Points on a hilly landscape, in no order, each with its height.
A ball rolls from a point to whichever of its 2 nearest points has the largest drop for the distance, and stops where none of them is lower. Distance is the straight distance between rows; heights are no part of it.
defod: [109 120  93  85 145  73 140 120 107 205 155 137  94 114 141 120  97 129
 135 117 120  93 120 133 194 125]  h=50.9
kizam: [186 187 187  98  93 138  90 153 116 105  99 154 149 138 132 120 180 118
 150  83 185 141  78 119 140 114]  h=42.6
mubad: [147  57 130 155 116 109  93 122 119 106 131 107 163 150 110 111 115 116
  79 127  91 131 132 121 117 140]  h=71.6
zomu: [180 160 174 154 127  96 132 114 122 150 127 101 168 115 125 160 142 115
  87 131 154 108 122  80 178 131]  h=59.8
Guzi: [119 167 206 189 128 121 149 112 110 141 163 133  92 121 113 140 180 175
 170  88 209 134 134 133 120  76]  h=59.7
Teka: [ 88 128 108 104 120 119  96  82 121 153 160 165 133  94 108  89  95 111
 163 136  83 129 118 160 144 174]  h=11.2
kurat: [110  40 154 147  95 126 110 140 114  77 158  82 130 145 113 145  92 160
  98 126  81 138 147 135 111 121]  h=69.9
dudu: [152 167 195 165 103 132 151 109 115 133 191 138  97 123  93 100 179 195
 140 125 188 167 115 162 128 111]  h=57.6
moru: [121 131  56 145 120 155 119  74  85 158 136 100 131 117 146 146  94 152
 106 100 126  83 143 142 105  68]  h=36.5
Ded: [ 90 145 121  81 124  77 149 149  86 172 185 141  94  85 113  95 113 131
 120 149 129 119 114 155 179 157]  h=47.1
dogur: [ 66 184 115  88 147 144 155 153 102 130 110 140 118  76 144 152 122  84
 157 137 149 111 138 123 116 147]  h=28.4
reze: [204  70 109 107 133  97  89  88 158 165 142 136 152 170 116 128 128 143
 109 120 103 107 106 111 207 106]  h=67.0
Zosif: [123 185 180  86 130 122 124 124 103 129 137 163 141  59 113 141 116  89
 181 117 143 126  85 108 148 160]  h=8.5
gedoz: [112 105 116 119 110 150 146 195 121  75 129  59 136 145 145 193 101 163
  63 147 114 117 161 118 122 103]  h=50.7
vegek: [ 99  81  80 183 167 143 102  96 155  87 144 121 191 131 118 133 101 137
 100 170  56 125 158 112 128 168]  h=48.8
nik: [201 109 195 143 117 109 158 132 134 141 183 134  92 149  98 101 162 190
 131 133 175 179 103 137 153 129]  h=55.2
Nuzat: [162 140 194 190 143  96 141 120 109 165 146 136 121 115 114  91 160 129
 161  81 174 156 116 110 106 154]  h=68.0
feni: [ 94 162 125 107 114 168 145 156 176  80 103 119 112 148 142 162 147 139
 125 163 138 140 150 145 115 112]  h=39.4
Zar: [153 120 115 114 152 152 145 185 151  78 127  62 157 131 140 210  79 169
  96 144  88 135 137  88 145 124]  h=54.5
mul: [ 99  83 115 148 166 141 144 122 121 110 126 132  93 138 131 121 141 147
 130 151 154 138 126 131  90 108]  h=69.3
Zukip: [149 139 205 128 122  98 119 151 118  92 144 116 143 125 110 176 146 137
  93 149 168 112 100  84 184 110]  h=56.4
gipu: [ 62  83 125 105 103 108  80 139 121  96 149 166 106 157 115  75 143 133
  99 150 112 130 128 167 144 129]  h=15.5
Noba: [139  92 141 179 155 151 178 128 154 104 117  71 127 118 118 153  94 141
 158 135  98 146 134 127  66 137]  h=23.5
renu: [207  92  78 161 131 154 122  57 170 157  97 134 151 180 143 117 125 127
 137  85  80 114 134 131 103  86]  h=63.4
borim: [144 130  86 136 139 140  93  79  70 152 114 135 140 104 138 122 107 116
 134  76 150  90  93 119 107  79]  h=30.9
Zuged: [133 114  44 141 220 169 122 107 146  87  89 138 150 120 140 160 102 122
 151 167 119 124  91  88 110 135]  h=43.7
kag: [118 156 127  90  99 134 143 187  92 104 155  87 129  97 132 172  94 141
  66 145 127 130 135 121 133 126]  h=46.0
bepal: [ 97  62 191 141  82 110 103 126 118  86 152 120  96 157 107 129 128 167
 139 106 114 141 140 154 121 101]  h=67.8
Ragi: [105 132 116 128  86 137 125 152 129 111 116 124 132 145 126  98 132 114
  75 154 107 157 162 161  89 160]  h=52.3
gugig: [188  79 104 164 165  99 105  91 138 152 138 125 181 145 124 131 143 123
  68 150 127  91 123  78 185 117]  h=68.5
Sineg: [135 107  56 170 192 156 125  87 182 114  96 121 171 136 131 147  93 125
 151 157  65 132 136 100 113 158]  h=46.9
Lim: [172 106 168 168 166 128 141 112 133 131  98 124 130 112 116 111 133 109
 189  92 146 155  95 101  78 143]  h=70.5
rof: [167 109 113 138 110 125 117 107 152 165  92 102 150 161 139 130 112 102
 116  88  91 115 149 120 124 111]  h=62.0
bet: [172  59 101 181 133 132  91 101 116  93 143 107 196 144 117 113 132 135
  35 146 109  96 130  97 129 111]  h=70.2
pifa: [135 129 140 130  97 129 138 141 149 127 102  61 154 125 137 177  79 111
 133  95  72 115 160 121 109 128]  h=60.0
malim: [149  66 148 169 166 121 137 114 172  99 131  88 162 119 101 174  78 138
 163 140  62 150 129  96 126 159]  h=30.5
mure: [209 125 195 112 120 112 109 162 153  82  79 143 148 165 105 133 174 116
 141 116 158 168  75  97 143 128]  h=47.5
dov: [ 93 146  96 100 150 111 155 120 141 178 137 122 105 118 146 173  94 128
 143 134 103 103 157 121 166 134]  h=54.1
Vege: [ 88 169 129  64 129 129 118 119 121 148 146 178 118  79 123 110 116 101
 193 141 127 121  95 150 158 162]  h=19.3
kuguk: [172 197 185 109  76 169 125 156 138  99  76 124 159 132 135 124 159  93
 153  95 160 144 126 137  94 132]  h=38.3
posi: [229 122 179 118 127 122 134 152 137 132 132 156 104 164 115 106 181 156
 159  87 181 179  74 114 137 119]  h=51.8
rada: [ 64 106 148 107  90 105 116 167 146 111 111 143  77 193 133 109 164 130
 112 147 135 127 165 161 137 113]  h=25.0
Godi: [122 154 105  89 116 155 134 165 111 137 121 146 113 110 134  72 148 101
 104 147 155 153 124 152  93 167]  h=55.1
vebam: [104  85  65 191 137 159 152 105 131 123 108 112 126 150 144  92 114 116
  99 136  86 134 175 157  38 131]  h=65.2
Kapug: [ 99 109 192 141 107  80  88 130 111 128 147 153  98 151 116 103 160 146
 147  96 152 122 120 138 156 106]  h=65.4
Zomib: [116 126 175 155 168 138 126 117 123  73 105 130 151  77 106 144 122 101
 189 133 145 134  73 108  87 133]  h=73.1
Vez: [ 84 125  47 123 178 153 121 108 113 114 114 143 129 107 150 156  95 117
 135 147 124 104 117 117 111 119]  h=39.2
Vaf: [153 166 147  73  78 163 145 156 131 140  98 104 124 124 145 151 118 113
 163  86 131 136 150 146 102 121]  h=33.0
dos: [ 85 148  86 103 111 144 142 136  69 146 160 105 108  92 134 147  95 144
  94 120 126 105 153 141 115  93]  h=41.0
Zul: [ 88 134  89 103 120 128  97 116 153 114 148 167 137 132 120  88 126 135
 113 177  84 134 123 168 159 161]  h=17.7
nok: [ 63 203 122  94 118 125 107 112 151 117 131 165 147  95 128 145 126 102
 163 157 104 101 123 143 174 150]  h=25.3
selor: [ 96 175  87 117 115 161 121 132 161 112  83  94 169 120 158 187  78 108
 147 110  62 107 168 121 116 129]  h=58.4
luf: [ 84 172  69  96 136 137 129 137 168 139  89 122 138 147 172 182 111 118
 125 143  99  94 165 118 168 121]  h=56.7
vifi: [116  86 134 105 153 116 150 170 136 130  95 131  84 139 140 116 133 105
 146 121 139 156 126 118  86 138]  h=72.1
tevu: [155 121 157  93 108 111 117 195  95  83 127  89 147 121 121 163 114 121
  57 136 152 123 101  89 150 118]  h=51.3
tipa: [ 91 157 182 120  43 105 121 160 154 132  98 140 102 178 131  92 171 113
 143 119 133 144 182 175 144 144]  h=20.1
nat: [125  92  86 179 125 139 143  98 136 146 123 105 128 166 148 119 136 135
  67 134 109 110 184 140  92 102]  h=63.9
fode: [ 92  39 121 200 155 130 149 104 135 123 118 121  92 163 128 103 129 134
 149 124 111 135 158 145  52 114]  h=66.9
lako: [ 70 175 105 111 131 166 179 168 124 121 108 115  92 105 148 159 143 118
 134 153 159 133 172 143  83 126]  h=34.2
nuda: [137 196 173 184 154 108 158 116  89 169 135 136 135  74 118 113 159 103
 147 120 206 129 120 102 113 149]  h=65.5
Kis: [198  85 108 134  95 132  97  51 161 148 164 155 152 173 111  98 133 164
 116 121  78 132 125 160 165 115]  h=65.7
mal: [167 195 205 154 142 109 163 123 129 158 111 121 137 102 127 159 166 111
 147 118 190 125 116  87 143 125]  h=62.8
tafeb: [ 51 203 154 127 115 123 125 104 124 117 132 152 129 102 128 159 153 114
 152 144 149  82 145 135 157  91]  h=29.8
boruv: [139 122  97 113 141  79 134 151  99 193 155 166  67 149 139  30 165 147
 125 113 171 125 103 160 166 116]  h=60.4
Sasuf: [ 94 127  92 174 127 153 129 110 139  97 153 115 165 121 117 115 113 142
  70 176  85 148 165 151  97 167]  h=50.4
Bamam: [155 136 116  67 136 136 137 166 163 131 103 169  78 174 139  94 184 141
 137 151 172 140  95 141 153 109]  h=76.9
kiz: [121  82 156 160 165  98 143 127 121 105 177 103 160  86 104 177  86 131
 120 160  94 132 120  77 148 175]  h=36.7
ber: [ 70 167  49  95 153 165 127 147  72 113 117 142 126  79 141 133 103  91
 116 145 145 108 118 133  94 135]  h=34.3
fumu: [143 156  97 100 129 124 150 141 108 198 140 164  87 113 138  38 152 115
 134 126 163 138 118 163 122 160]  h=57.9
rogob: [170 166 136 108 129 136  91 102  94 154 110 157 152  86 130 114 123  96
 171  77 158 114  82 107 134 123]  h=21.8
Lig: [115 182 162  70  64 137 139 156 160 135 106 141  99 146 138 136 147 125
 170 125 135 135 153 173 151 133]  h=26.6
Gegi: [107  96 130 153 134  83 105 147 102 166 140 160  77 170 140  70 168 145
 124  77 165 133 130 132 131 101]  h=63.0
vebus: [170 116  55 125 122 173 113  55 161 149 143 149 143 147 139 117 106 159
 127 129  81 134 123 156 121 116]  h=64.6
mem: [166 126 107  74 148 149 157 160 161 165  80 163  81 161 158  96 160 104
 170 119 162 148 121 127 108 133]  h=74.9
buku: [111 113 151 122 136  76 136 135  92 142 195 122 134  81 101 135  94 129
  92 161 106 135 119 110 170 175]  h=42.3

For each start below, name the point where the ball stops.
selor | Noba
Lim | kag
dudu | tipa
bepal | dogur
mem | Noba
bet | Noba
Ragi | dogur

Call two points neighbours if one is among the 2 nearest of the other. Go from one point of each pair to the other, from neighbour to neighbour, staying as low as possible. Name the highest point that can't be avoided.
tipa / dogur | tafeb
gipu / Zosif | Vege
tipa / gipu | rada
gipu / Teka | Zul
